Points, in no order, along strands that fork, close into loops and pass close to each other.
(in the rows, 128 means zero)
Two points are linked if the straight distance between their rows is under 93.5. Some points are linked to none.
vof: [113 149 136 147 171 111 173 135 120 163 116 147 157 126 166 137  98 138
 146 138 152 166 184 123  91 133 166 110 101 111 108]
Nomod: [131 126 152 104 110 124 162 140 102 130 132 140 114 130 131 115 130 134
 121 154 124 139 113 165 143 118 108  88 156 187 126]
pesa: [117 101 164  74 104  93 169 140  88 130 134 134 110 131 128 109 127 115
 128 148 122 125 129 165 137 121 133 107 165 176 114]
dizu: [142 129 166 156 153 118 149 128 108 143  97 133 154  90 135 160 103 116
 155  93 126 117 121 126 118 145 186 173 114  72 114]
Rete: [102 104  78 151 175 139 106 150 141 139 156 124 135 121 147 142 114 184
  87 171 143 175 145 111 100 110  81 112  98 114 120]
dorip: [118 143  92 144 184 129 133 128 154 127 132 136 140 140 186 166 107 170
 133 169 122 154 120 120  82 137 113 110  92  97 129]
lidok: [117 126 159 139 101 108 152  70  97 153  47 144 154 172 116  52 129 108
 194 111 173 125 141  91 115 150 152 101 145 124 164]
sifi: [ 91  81 143  82 138  90 140 144 128 139 192  94 121 133 103 132 128  89
  55 132 129 154 195 131 124 100 144 163 151 129  80]
nime: [126 134 102 120 151 104 124 115 130 114 119 138 143  53 113 147 131 130
 132  60 134  85 210 124 123 109 203 158 113  84  88]
Miz: [142 141 141 107 133 105 173 112 112 140 118 153 133 150 148 156 108 130
 143 139 116 137 119 166 128 137 166  81 120 158 125]
geti: [129 148 115 211 152 132 104  86 131 157 102 146 177 121 164 121 112 150
 192 135 141 144 121  70 109 169 103 145 121  62 147]
Gonu: [126 156 136  92 139 117 153 128 146 119 142 143 116 170 144 154 116 133
  98 182 107 154 123 161 130 133 138  62 116 183 136]
Tuda: [118 128 154  83  78 175 117 156 111  98 180 113 130 138 114  79 133 104
 111 165 102 147 118 112 114 116  20 157 150 162 147]
palet: [106 125  74  89 138  51 117  90 134 105 186 129 120  87 127 149 176 107
  88 104 130  92 221 149 134 102 173 130 141 119  75]
midul: [121 148  90 133 202 132 118 106 179  96  95 115 107 179 178 153 151 156
 158 168 108 109  71  83  94 179 126 140 120  75 141]
buk: [139 103 103 118 141 122 118 128 125 128 170 135 140  92  90 149 144 146
  92  81 129 114 171 147 150 100 144 126 128 128  94]
kon: [152 160 138 155 163 163 103 210 158  72 122 102  96 126 115 157 150 135
 101 158 127 121  52 150 143 129 123 157 125 121 155]
sib: [181 168 135 170  87 189  92 178 144 110 107 106 101  96 102 142 151 113
 128 110 135 102  46 160 168 139 100 174 142 142 159]
basig: [124 128 113 198 162 135 121 120 128 155 113 142 171 109 164 132 108 168
 162 127 147 159 137  91 105 142 115 137 111  79 135]
Dito: [130 138 157 159 185 135 149 121 148 116  96 132 138 124 161 170 113 115
 159 124 123 143  82 117 114 157 139 161 119  76 137]
Zemu: [160 167  91 124 105 168  92 153 131  85 192 135 136  85  69 130 191 126
  82 108 112  85 148 158 178 118 105 111 138 147 124]
nipib: [114 148  84 168 158 120 119  81 161 138 100 143 143 208 173 130 116 166
 171 157 112 136 143  76 111 140 173  84  95  94 134]
gika: [134 115 145 101  72  86 147 133  66 153 122 131  77  80 148 105 133 120
 139 131 114  87  96 180 167 112 153 118 163 179 113]
Sanef: [182 146 138 171  78 128 103  43 119 180  82 135 129 122 146 138 113  96
 196 109 153 126  77 126 134 185  79 137 148 114 158]
mib: [ 88 182 130 209 191 136 132 119 151 138  96 127 135 123 177 135 104 147
 185 140 122 144 167  76  77 160 139 158 105  43 149]
vurun: [120  99 150  43  82 115 161 111 100 110 122 123 134 148 115  86  98  94
 178 119 105  95 142 143  95 108 108 123 148 161 166]
dorub: [ 95 106 160 134 165  99 148 141 161 106  85 139  98  90 117 166 153  91
 107  69 133 100 147 136 148 146 222 187  85  91  82]
fab: [118 119 152 118 153 109 156 166 141 132 128 142 127  98 133 188 115 105
 115  92 115 106 125 158 127 137 194 183  84  98  93]
fidok: [104 133  80  86 134  51 114 110 138 116 173 139 116  79 141 167 153 103
 103  88 130  85 219 137 127 101 219 147 102 108  73]
Sol: [120 141 126  72  60 174 134 108 130 103 142 122 123 159 113  83  96  97
 153 138  78 101 140 126 103 102  47 109 120 187 189]
foz: [169 118 106 125 103 139  87 113 130 123 132 139 158  80  81 134 161 157
 129  51 138  92 126 148 173 130 112 139 129 138 104]
Ger: [159 169 114 144 170 152 109 146 163  91 107 101 105 146 156 155 144 154
 145 166 124 113  30 124 115 159  97 146 138 112 164]
Pif: [142 104 154 120  88 119 143 120  90 152  99 136 124 119 126  85 131 135
 158 111 160 139  97 147 146 137  83 119 157 170 123]
sis: [171 116 122 126  72 130  84 117 106 152 121 135 128  94  90 111 152 152
 132  58 149 108 110 145 188 127 102 142 137 153  94]
fima: [105 135  73  91 139  70 120  98 135  97 211 122 115  87 117 158 187 115
  61 113 113  84 208 169 142 123 149 126 142 125  90]
fug: [103 101 117 121 152 152 106 157 136 122 186 104 129 129 109 119 126 147
  55 172 139 183 146 115 129 105  78 127 138 146 114]
sako: [158 123 140 140 105 145 121 147 116 131 117 121 132  90 106 167 131 130
 129  91 114  87  70 170 166 127 147 167 134 124 132]
kede: [158  92 132 137 100 114 104 120  94 160 116 132 155  92  99 109 131 151
 142  67 161 127 118 128 155 124 115 138 136 134  96]
kulum: [104 177  96 165 190 129 120  82 176 113  98 134 137 180 183 143 117 149
 192 153  97 116 138  61  93 165 166 129  95  56 136]
Rusok: [150 135 155 147 141 106 157 123  84 161 106 137 157  94 139 143 102 132
 158 111 138 129 127 134 117 142 177 134 122 100 112]
bako: [136 133 175 167 154 115 123 118 115 133  80 115 146  68 110 144 113 113
 146  73 130 101 147 105 122 138 206 195 110  61 113]
Vala: [144 143 137 165 169 141 126  91 143 118  90 131 144 140 163 166 123 126
 183 140 123 131  63 101 113 166 116 151 135  82 153]
Vube: [168 179  98 150 129 158 101 146 143 113 122 115 124 132 153 140 137 176
 144 163 123 121  47 132 118 149  73 122 129 132 164]
dopi: [153 159 146 126 141 104 172  87 116 139  90 151 142 153 152 165 100 110
 168 118 111 122 112 148 123 155 187  96 117 122 138]
mut: [136  91 150 190 181 151  92 101 183 103  68 127 125 100  97 147 162 116
 120  73 146 140  98  91 154 155 125 166 125  70 137]
Mev: [ 95 120 182 174 183 104 146 133 165 118  64 134  81  86 117 155 144  88
 112  71 139 130 151 120 147 153 208 177  89  73  81]
Mif: [164 102 121 143 111 117  97 106 104 148 109 134 170  75  93 114 136 153
 147  50 157 111 151 111 146 125 152 140 123 109  95]
gusiv: [ 92  96 112 109 110 137 121 107 161  97 104 129 138 219 136  91 130 152
 144 176 124 132 121 100 106 112  91  96 118 159 161]
Lazuf: [134 122  93 128 168 169 109 150 169  88 158 133 136  90  87 173 139 146
  86  92 118 112 152 153 135 110 122 134 110 113 137]
daso: [129 138 161  99  66 154 147 181  90 113 164 123  83 105 111  69 160  67
  77 171 101 122 118 140 152 105  86 123 173 173 127]
neka: [102  75 115  92 138 103 125 127 130 118 153 107 138 118  86  91 147 104
 102  83 165 131 234  90  96  72 142 161 152 104  87]
takep: [107 115 181 180 194 124 145 135 166 119  70 130 100  97 124 159 135  96
 114  79 135 149 125 110 138 151 179 173 103  66 101]
por: [164 169 140 136 103 142 161 124 117 123  98 131  96 110 149 165 122 106
 150 129  95  91  55 193 148 152 142 125 150 150 159]
bef: [148 115 141 125 103 106 161  81  93 149  81 144 120 139 135 109 113 124
 169 114 137 128 110 153 136 140 137  81 152 163 139]
lapus: [148 112 129 125 128 140 122 148 121 121 137 126 142  91 102 173 138 138
 111  79 112  84 105 166 162 117 156 156 123 116 117]
bofam: [149 155  69 137 130 140  94  86 161 131 100 116 101 209 163 153 124 176
 158 149  95 101  76  93 128 138 142  86 120 121 157]
kofor: [162 182 122 123 106 145 147 111 150 125 100 136  80 169 150 159 107 126
 134 133  82 111  89 170 149 124 159  63 127 174 169]
Pinu: [ 99 117 125 108 164 114 157 122 144 125 130 140 142 171 155 137 114 140
 120 182 140 172 155 127 101 130 128  80 113 153 120]
romi: [140  96 104 128 136 109 107 107 120 130 122 137 160  74  90 101 150 150
 134  50 169 115 203 109 129 109 151 130 132 108  89]
Veso: [125 160 145  80  78 173 154 146 142  77 126 124  76 148 118  74 126  54
  83 191  86 120 126 129 131 105  98  78 145 198 172]
guvub: [111 134 124  89 129  66 156 170 134 168 180 144 117  87 144 191 118  91
 102 110 108 117 156 158 117 139 207 171  65 131  74]
vetur: [142 101 103 153 136 155  87 138 138 139 150 139 155 110  99 126 136 174
 109  88 157 150 135 119 144 111  78 124 118 129 114]
teli: [115 104 119 109 150  88 149 154 120 165 155 125 128  99 118 140 116 116
  87 104 150 146 217 118 121  93 176 139 113 113  71]
Lebu: [123 117 174 172 192 134 145 132 148 121  84 129 122 112 141 168 124 102
 139 109 133 146  95 113 123 152 158 176 119  64 120]
feli: [106 135 118  94 142  91 152 174 154 170 192 144 116  94 128 200 115  89
  77 121 101 139 160 160 116 136 174 165  67 137  83]
pupup: [156 179  85 127 140 157 109 105 166 100 100 103  97 187 164 160 139 161
 155 155  97  90  55 113 114 154 127 109 129 124 171]
gimat: [ 88 104 149 127 158 116 170 133 113 140 111 135 171 147 144  91 121 131
 150 154 178 162 184 110  85 125 134 121 132 121 123]
muzin: [171 158 116 148  93 173  99 181 116 121 167 129 121  94  90 132 151 143
  98 117 122 113 101 157 172 108 100 123 133 156 131]
Ril: [139 158 167 187 128 103 112 106  76 191  88 124 168  74 114  89 112 148
 158  91 174 127 160  86 110 143 169 151 127  73 125]
Kibol: [126 167 130 101 151 118 143 172 137 139 196 134 115 120 139 180 114 122
  64 185 102 159 129 169 127 141 133 109 108 163 119]
lifo: [135 138 142 110 107 123 136 175  96 148 186 130 114 105 118 151 136 127
  73 152 102 119 118 174 169 116 141 111 138 156 112]
zises: [147 145  86 113 133 143 103 132 141  89 191 138 140  80  74 145 185 142
  89  92 114  83 158 167 159 122 109 119 140 139 119]
kugi: [ 92  95 124  88 152  78 142 150 134 160 169 109 112 114 113 138 119  83
  67 122 148 160 230 112 113  93 166 160 130 120  70]
veg: [108 111 112 103 142  78 129 138 119 146 143 127 123  89 116 114 134 118
 100  89 165 127 238 109 118  76 197 142 125 102  69]
vakar: [141  90 131 106  88  81 111 135  76 148 138 131 123  87 117 115 137 140
 133  93 140 103 119 149 163  99 175 135 147 138  84]
Mapi: [128 130 140 137 172 152 130 185 163 103 142 126 121 114 121 186 131 130
  93 123 116 125  86 165 138 123 142 164 105 110 135]
giti: [184 194 110 163  92 176  95 168 129 122 123 120 109 109 141 122 135 154
 138 147 140 129  53 145 135 141  65 124 133 153 158]
Gema: [123 110  87 154 179 166 107 160 169 116 135 132 136 103 137 178 109 161
 103 107 123 150 139 116 105 106 114 148  90  82 133]
gar: [152 152  95 170 141 143 103  79 144 130  99 132 147 152 169 146 127 154
 187 147 126 128  61  99 119 173  87 128 134 101 159]
Sosem: [104 128 173  85 101 134 136 169 109 111 200  97 111 131 107  97 145  75
  40 179  88 149 138 134 150 122 105 145 172 149 118]
Vav: [171 202 103 138  94 161 129 135 161 111 104 126  60 162 147 127 120 123
 113 158  90 106  94 152 141 108 143  49 127 182 174]
nitog: [125 186 125  93 146 128 129 160 143 116 179 128 111 135 135 153 116 121
  54 220 102 167 130 154 123 152 128  83 110 177 134]
Tofik: [159 136 139 123  76  98 158 107  77 153  97 135  92  83 144 129 115 118
 158 117 117  88  81 193 154 139 152 115 156 167 133]
difa: [105  83 127 143 102 131 122 109 146 144  76 124 112 239 142  88 103 128
 166 134 122 139 116  83 133  94 150 101 117 138 169]
Babi: [115 124 162 153 121 111 154  94  88 164  73 145 170 140 131  61 128 133
 186 122 184 142 146  94 104 156 133 114 148 115 141]
duda: [ 77  99 121 113 172 124 147 131 141 124 147 126 146 156 147 122 116 143
 102 196 151 184 159 114  90 124 100 108 121 143 123]
ziru: [ 76 118 145 163 154 125 157 129 112 152  96 141 177 146 141  66 123 144
 166 144 183 160 185  88  84 130 125 134 131 101 135]
sonip: [108 124 127 110 151 112 149 105 153 127 110 143 138 205 151 136 114 144
 131 161 128 159 148 120 112 123 155  63 102 153 135]
buvug: [157 175 117 129 133 146 138 140 127 113 134 134 119 137 149 158 121 157
 125 171 111 133  79 161 126 132 109  84 127 158 153]
kuz: [154 125 126 130  93 148 101 156 109 136 166 128 124  99  85 124 153 148
  94  99 125 113 118 155 176 102 104 122 145 160 107]
leno: [108 116 152  97 100 175 105 159 119  99 197  95 137 140  94  85 142 114
  76 157 108 164 131 104 125 111  43 165 152 147 131]
fen: [102 112 172  52 102 128 164 138 112  96 168 109 125 150 119 108 116  89
 103 174  92 131 142 142 114 119  97 126 166 168 140]
fabor: [ 86  92 140  70 118 142 145 125 113 114 175 108 181 157 123 109 100 105
 146 160 119 149 167 120  67 120  78 149 139 133 152]
divaf: [107  85 167  54  82  65 147 145  73 123 149 123  93 115 138  94 134  99
 127 146 119 102 122 160 137 101 151 145 172 162 105]
foren: [100  95 124 138 117 128 129 111 124 124  99 143 167 170 141  76 135 155
 175 147 172 157 118 104 110 140  62 122 133 146 143]
gom: [163 124 137 157  97 121 125  97  95 170  95 139 142 114 135 111 119 143
 171 104 160 148  85 136 143 154  82 120 146 143 128]
gafas: [179 132 139 145  55 126 115 107  92 166  97 119 103  67 125 138 121 117
 155  91 121  89  59 178 165 149 127 162 151 143 133]
Ridi: [127 116 155 108 111 137 142 159 102 127 163 126 116 126 117 109 135 133
  99 158 129 150 114 150 143 111  89 103 157 175 117]
bufuv: [ 90  84 136 112 113 129 125 121 156 131  93 122 114 242 143 111 102 133
 132 155 111 144 128  99 125  89 153  89 104 149 166]
Pebog: [135 123 106 126 120 165  87 145 138 108 193 126 132 116  68 107 169 151
  69 112 139 145 152 124 164 101  72 110 137 154 109]
pobe: [137 136  98 115 147 157 108 151 159  77 176 130 136  89  79 170 164 134
  81  96 108  86 148 171 154 119 128 135 120 123 133]
Fudof: [105 112  90 159 128 114 116  91 143 126  95 151 157 185 154  88 137 173
 178 167 156 153 115  94 116 149  82 101 129 132 135]
ralu: [104  58 148 105 113 138 119 149 110 131 153 119 163 141 101  87 134 136
 134 106 165 153 150 105 111 104  74 166 143 136 109]
Sir: [115 151 137  74  69 182 132 131 119  85 157 119 128 149 119  80 117  95
 129 175  83 128 127 116 104 120  30 127 137 178 176]
Fot: [138 104 147 112  94 131 122 162  95 135 168 124 118 117  95 105 155 139
  90 124 127 128 122 149 170  94 100 126 158 166 101]
keb: [142 118 117 122 124  88 105 118  98 133 129 134 147  65 115 129 127 138
 135  75 145  94 173 122 139 102 223 150 122  97  83]
gadi: [101 125 139 166 194 150 143 162 179 115  92 128 105 111 158 175 111 118
 125  98 126 161 144 105 100 129 145 175  87  60 125]
zutoz: [ 92  75 147  71 127 124 150 142 104 130 174 100 175 140 111 108 106 102
 126 137 140 149 177 115  76 105  99 171 150 113 123]
tepo: [103 173 113 178 186 125 150 112 151 138 104 142 149 141 184 144 100 151
 176 150 124 152 167  91  81 151 151 124  90  69 136]
pere: [110 151 124 218 173 143 124 133 137 157 102 132 152  97 162 130 100 156
 163 112 137 152 172  80  92 134 131 160  99  50 147]
pep: [155 171 135 134  69 174 133 176 106 119 131 141  77 101 127  71 155  99
 111 162 133 135 100 151 145 118  68  93 155 197 134]
zela: [156 144 131 117  59 155  93 166 103 115 171 130  92 109  74  77 193 105
  79 105 124 104 135 136 186 100  88 123 152 175  98]
Sinos: [131  99 131 133 160 141 125 133 157  94 108 133 136  88  95 174 148 118
 113  66 123  89 120 151 151 131 167 171 115  95 122]
rig: [133 139  77 176 132 124  90  62 150 154  91 138 131 212 160 123 124 159
 185 145 106 117 111  57 137 143 163  95 121  95 142]
vedu: [ 82  91 134  88 117 143 145 123 125 103 140 127 174 176 126  97 113 125
 158 166 136 147 150 114  79 122  74 132 133 141 157]
nupiv: [113 109 127  86  97  57 116 147  90 149 187 131 105 102 147 156 139 121
  99 117 118  92 143 162 162 101 215 141 114 140  79]
Vut: [124  95 163  89  80 130 145 132  94 125 115 129 123 134 117  72 128 120
 166 117 143 127 107 140 121 125  59 140 160 176 134]
kanun: [132 147 128 114 104 130 117 176 113 129 212 121 114 107  99 148 157 111
  43 140  93 104 148 163 181 113 151 117 135 148 110]
taver: [128 127  98 145 153 133 121 129 134 129 135 134 142 149 154 126 126 187
 130 177 144 158 100 125 112 129  82  93 122 139 133]
Vek: [148 174 174 137 140 101 168  74 109 137  77 145 141 138 147 161  97  85
 186 111 111 111 116 130 109 171 203 121 118  93 138]
taze: [108 158 100 140 202 129 128  96 186  96  93 123 113 180 185 156 135 143
 173 159 101 118 102  66  87 177 148 141 101  62 129]
bukan: [117  94 111 142 124 155  83 153 140 132 161 126 144 132 102  98 144 176
 102 122 164 167 129 104 142 108  45 131 121 144 114]
zis: [154 127 136 157  77 108 127  37 105 171  52 140 116 149 130  86 115  99
 195  97 157 127 107 122 135 162 108  88 149 148 153]
Kodo: [153 163 167 137 140 124 156  59 134 126  66 137 114 164 141 178 110  67
 191 114 101 106  80 124 124 170 182 125 135  99 151]
zuki: [ 93 100 135  84  98 154 136 113 141  89 125 126 148 189 122  95 116 125
 154 162 119 132 130 118  93 119  68 112 130 168 172]
vog: [103 110 161  99 145  96 179 134  97 143 110 136 156 137 139  97 118 121
 143 141 172 153 177 121  91 126 166 118 138 126 109]
Dab: [141 131  59 155 132 133  86  84 154 152 105 123 105 224 159 138 123 180
 162 155  88 100  88  66 133 137 158 104 114  97 135]
Gumet: [166 168  77 164 121 146  77 138 143 130 116 118 129 138 157 128 141 195
 148 161 141 121  58 111 119 164  47 125 123 123 147]
rafi: [101 111 140 107 127 164 106 156 137 103 202  85 123 136  88 101 141 116
  45 162 116 170 148 112 138 107  72 146 156 143 118]
Fasa: [ 81 103  91 146 181 128 141 155 137 157 141 127 129 114 150 141  95 140
  98 158 157 197 205  99  96  98 107 122  98 105 106]
pom: [ 97  68 136  88 133 115 135 142 117 130 167  91 156 128 100 102 127  97
 104 106 152 141 204 100  88  81 126 181 151  99  98]
dasi: [144  97 136 109  70  86 119 131  66 156 123 130  97  82 128 105 132 133
 146 101 135 101  95 163 171 109 154 137 158 156  98]
zamu: [140 152  87 175 142 128 103  60 147 134  95 142 153 170 170 136 128 151
 197 150 120 121  97  75 118 167 123 112 128  87 151]
zazat: [127  95 160  87  98  95 173  91  98 129  67 136 112 156 118  79 111 102
 174 110 140 113 129 144 121 120 146  95 150 168 150]
Reda: [134 172 133 102  90 157 148 143 141  94 120 133  74 157 128  90 133  88
  79 199 101 130 121 142 146 106 119  54 141 202 157]
dese: [149 140 137 119 120 131 147 164 102 140 156 136 128 105 133 168 120 140
 108 136 109 117  96 183 154 123 144 119 132 145 122]
Zaz: [109 131  78 137 190 139 121 157 160 135 150 125 123 120 169 178  96 163
  96 171 125 169 147 120  78 119 104 129  78  96 126]
difi: [107  94 153  78  82  59 122 151  73 143 171 123  91 112 143 120 143 113
 102 137 119 100 130 162 162  92 184 136 151 156  88]
bez: [110 121  84 153 168 122 125 116 143 128 122 137 154 157 174 129 120 190
 136 180 141 163 126 110  94 133  99  96 106 116 129]
Kig: [164 168 129 138 108 144 145  75 151 136  83 125  70 168 146 166  98  97
 157 103  79  95  71 162 150 133 173  90 135 149 173]
Ririt: [ 93  87 164  75 127 116 151 147 114 120 181 106 135 142 119 118 119 106
  86 162 125 156 151 142 116 114 105 138 161 153 111]
vite: [174 178  99 146  93 182  83 183 120  91 192 128 126  93  67 122 179 116
  76 127 112 110 136 143 176 110 109 109 128 150 133]
zan: [112 126 166  56  84 140 145 141 102 106 194  97 133 133 117 100 115  77
  93 170  64 133 140 135 113 119  75 146 172 154 145]
keme: [129 163 103 110 127 141 108 158 139 103 225 117 122 101  80 160 169 106
  37 130  94  96 174 158 175 123 149 118 124 133 120]
Peme: [109  72 135 114 110 152  92 143 131 125 159 123 158 144  87  87 146 148
 117  93 169 155 147 100 136 108  40 160 128 139 107]
tav: [118 150  85  97 134 109 119 120 137 103 224 117 116  97  90 152 185 113
  43 121  96  87 195 164 164 126 140 115 139 132 103]
zeka: [ 90 156 145 153 155 113 166  98 131 147  86 146 160 192 143  88 119 131
 165 137 158 149 186  90 102 138 184  84 108 108 138]
buba: [176 148 130 169  85 138 103  78 113 170  94 134 135 115 148 136 113 132
 181 104 154 139  66 138 146 174  66 133 143 125 147]
sasez: [124  90 140 137  81 128 144  72 130 156  47 120  91 193 120  67  99  91
 180  85 140 112 111 113 141 113 136 101 135 158 178]
vasag: [147 100 122 118 103  96 109 123  91 139 133 131 145  79 114 139 135 144
 133  77 129  89 134 147 159 108 191 146 128 116  90]
mogu: [ 98 102  87 144 131 121 112  95 157 115  94 138 143 215 150  92 140 175
 155 174 141 139 120  89 110 128 105  87 118 139 141]
vev: [170 166 136 167 132 176  97 194 153  85 109 101  97 117 118 145 151 131
 127 148 134 117  34 147 149 136 105 162 142 128 166]
givif: [119 104 153 127  87 114 148  68 113 149  42 139 123 187 112  57 113  94
 195  94 157 116 127 104 123 133 146 100 142 139 176]
mis: [195 195 121 174  77 190  77 182 140 116 113 114 104 100 127 128 142 131
 137 121 141 116  53 149 149 146  69 155 128 147 156]
lig: [139 111 109 170 166 163 105 142 154 122 125 129 154 103 128 166 115 162
 128  92 131 140 108 115 123 124 109 154 106  85 136]
kibuk: [ 98 111 121 132 136 115 132 104 159 132  92 137 139 234 152 112 115 144
 145 153 130 156 152  91 118 108 172  78  95 132 138]
kofes: [116 163 146  93 129 137 134 168 127 109 186 117 109 135 123 116 126  98
  38 223 104 176 134 140 141 143 115  97 145 177 127]
fal: [139  99 137 179 173 158 105 125 171 109  87 128 143  98 109 160 136 136
 131  74 133 131  98 106 133 139 124 174 113  72 142]
tutop: [102  78 146  93 143 106 144 149 117 141 181 111 131 129 113 128 124 115
  77 135 142 159 173 137 123 103 131 136 147 136  86]
vop: [116  80 106 107 140  97 118 110 128 115 148 123 142  98  85  92 162 129
 112  71 167 127 218 105 118  86 138 135 149 115  80]
besom: [ 99 173  85 176 182 118 132  93 167 132 105 142 149 178 184 134 110 165
 178 159 112 136 170  76  90 150 164 107  83  73 130]
Siken: [127 124 134 119 165 134 145 173 145 127 149 136 133 105 129 194 115 126
  99 110 114 127 114 166 130 125 158 163  94 105 117]
leka: [121 113  71 135 175 172 106 146 180  95 143 137 130  91 112 180 122 152
  91  88 122 136 168 131 108 105 111 136  97  93 141]
buz: [120 113 155  58  72 137 154 122  99 111 137 124 123 135 116  80 112  94
 169 124 102  98 127 143 105 112  62 140 153 175 159]
venel: [148 163  88 131 166 147 104 105 169  92  96 103 101 179 161 152 152 158
 162 167 111  94  43  96 110 176 111 131 139 104 164]
koge: [116  93 163  53  98  96 173 107  98 112  91 129 127 155 117  80 109  95
 172 122 136 105 143 140 101 113 146 113 147 155 155]
muvu: [177 146 123 170  69 120 104  14 128 184  71 140 109 144 135 117 107  82
 205 102 150 116  98 116 133 178 100  99 147 130 167]
Sepu: [122  93 126 155  89 130 126  78 139 159  62 123  89 216 130  82 102 116
 171 103 131 131 104 100 146 105 138  87 136 154 173]
Pef: [123 148 171 174 126 100 135 102  75 184  83 136 174 106 123  62 126 144
 173 111 190 139 153  87 108 155 150 133 143  93 131]
Gagod: [131 110 124 130 156 122 136 130 144 110 110 134 142  72 109 171 126 121
 123  57 120  93 168 131 128 122 190 172 102  84  99]
kupi: [107 142 163  49  88 147 159 133 137  87 150 119 105 158 116  99 110  65
  91 177  66 118 143 139 129 116 102  98 150 187 166]
vima: [150 126 147 132 135 116 158 137  99 147 126 139 146 101 145 166 107 135
 139 116 122 123 100 170 136 137 160 133 123 118 118]
Bebo: [168 148 134 144  56 119 139 102  87 165  96 122  78  60 142 116 118 110
 155 104 113  74  64 200 157 150 128 134 161 169 139]
zotev: [ 98 120 162 116 148  85 153 159 149 122 105 139 106  92 134 174 133  83
 119  80 128 101 133 140 136 149 227 203  70  95  80]
nulup: [137 141 140 123 106 161 120 180 109 118 180 116 112 118 106 100 145 124
  65 179 125 156 115 133 154 111  83 106 153 173 123]
Zunag: [141 147 131 139 163 168 106 208 163  79 151 114 112 116  98 174 141 131
  82 142 116 119  92 159 145 114 130 156 107 116 154]
topir: [144 153 132 148 194 144 109 182 162  80 106  91  83 144 144 154 158 153
 115 169 139 132  36 128 126 154 115 154 133 107 152]
Lin: [111 121 129  84 114  62 135 158 110 158 186 139 117  96 145 183 133 111
  94 114 110  97 151 164 144 123 214 159  87 133  74]
Tazos: [114 158 122  95 154 105 149 172 157 158 206 135 119 110 129 198 107 100
  64 157  98 163 142 174 116 147 151 139  82 150 104]
kisuv: [175 115 140 145  87 123 117 117  92 157 105 127 141  79 116 148 116 135
 148  81 130 101  73 155 162 136 137 157 138 121 117]
mem: [ 91 113 124 189 148 118 133 123 124 153  97 148 184 145 150  69 125 164
 174 145 186 168 163  81 103 145  99 131 128 100 131]
pobo: [138 105 123 147 156 125 134 142 112 156 134 136 159  88 121 144 111 149
 123  84 146 138 168 125 123 107 159 136 111 102  99]
nis: [ 73  83 120 115 149 143 127 138 139 108 157 114 154 157 134 103 122 151
 109 196 150 175 142 109  91 118  60 133 131 139 131]
Dezup: [101  75 146 122 117 135 134 140 111 134 128 129 172 147 124  83 128 141
 163 127 171 157 133 107 104 125  61 147 135 136 124]
Tisi: [143 158 169 184 141 116 115 112  95 169  88 115 161  69 111 120 104 134
 158  83 146 111 160  93 109 144 181 167 117  57 130]
leta: [152 176 120 119  96 154 136 135 153 110 106 131  64 171 135 106 125 119
  96 175  98 121 111 142 143  97 131  42 130 203 165]
ral: [154 112  92 134 136 151  92 116 149 118 145 144 165  85  81 139 150 165
 124  53 143 116 148 133 150 127  95 129 122 122 114]
Zaso: [125 113 153 111 144  96 173 128  95 151 125 141 145 130 144 128 112 131
 139 139 144 153 146 146 115 130 154 100 129 145 103]
gov: [109 100  99 146 149 152  90 153 137 129 167 121 137 127 118 112 133 186
  82 158 157 172 129 111 124 105  59 118 119 134 118]
Fali: [125 161 109 194 165 130 102  70 147 132  97 143 157 146 169 134 124 138
 205 153 117 123 109  57 102 186 120 147 127  58 153]
gub: [121 153 149 105 115 159 130 169 115  93 177 113 111 127 117  95 138 102
  51 220 113 172 123 121 136 128  84 102 156 169 135]
kebep: [162 157 144 136 116 135 143  50 146 134  75 130  89 169 140 176 101  78
 180 102  89  99  74 140 140 154 179 109 138 121 166]
rit: [161 126 138 155 102 109 143  73  88 166  77 143 142 125 136 106 115 128
 185 111 155 137  98 131 130 161 117  97 152 137 139]

A fork is a point with three links, a tip a point with one. Leave the first point through the second and follow the links. Name the first fork or tip that comes.
Mif / kede => bukan
Vek / Kodo => fen
Dito / Lebu => kon
lidok / Babi => fidok
Tazos / feli => Ridi
vima / Rusok => nis
zamu / Fali => besom
Fot / kuz => mut
fen / kupi => mem

A piece is two or more points that can be reached from each other along the links. Count, over all rows, the pieces, the separate loops (a circle has one, a figure eight two, a Y none), the forks (points with three links) and the tips (points with one).
pieces => 7
loops => 9
forks => 13
tips => 9

How many points has the smallest loop of links through each point below? Write 0 if it is on no loop.
mib => 10
nime => 14
rit => 6
sis => 22
Nomod => 15
Zunag => 21

Name the points in between on the shortest way along the links from the first point to the second, in order.
Fudof / taver => foren > Dezup > ralu > Peme > bukan > gov > Rete > Zaz > dorip > bez
vurun / Sanef => buz > Vut > Pif > gom > buba
vima / Babi => Rusok > dizu > bako > Tisi > Ril > Pef
Lazuf / guvub => pobe > zises > Zemu > vite > muzin > kuz > Fot > Ridi > Nomod > pesa > divaf > difi > nupiv > Lin
dorub / geti => Mev > takep > Lebu > Dito > Vala > gar > zamu > Fali
foz / Tuda => ral > vetur > bukan > gov > fug > rafi > leno
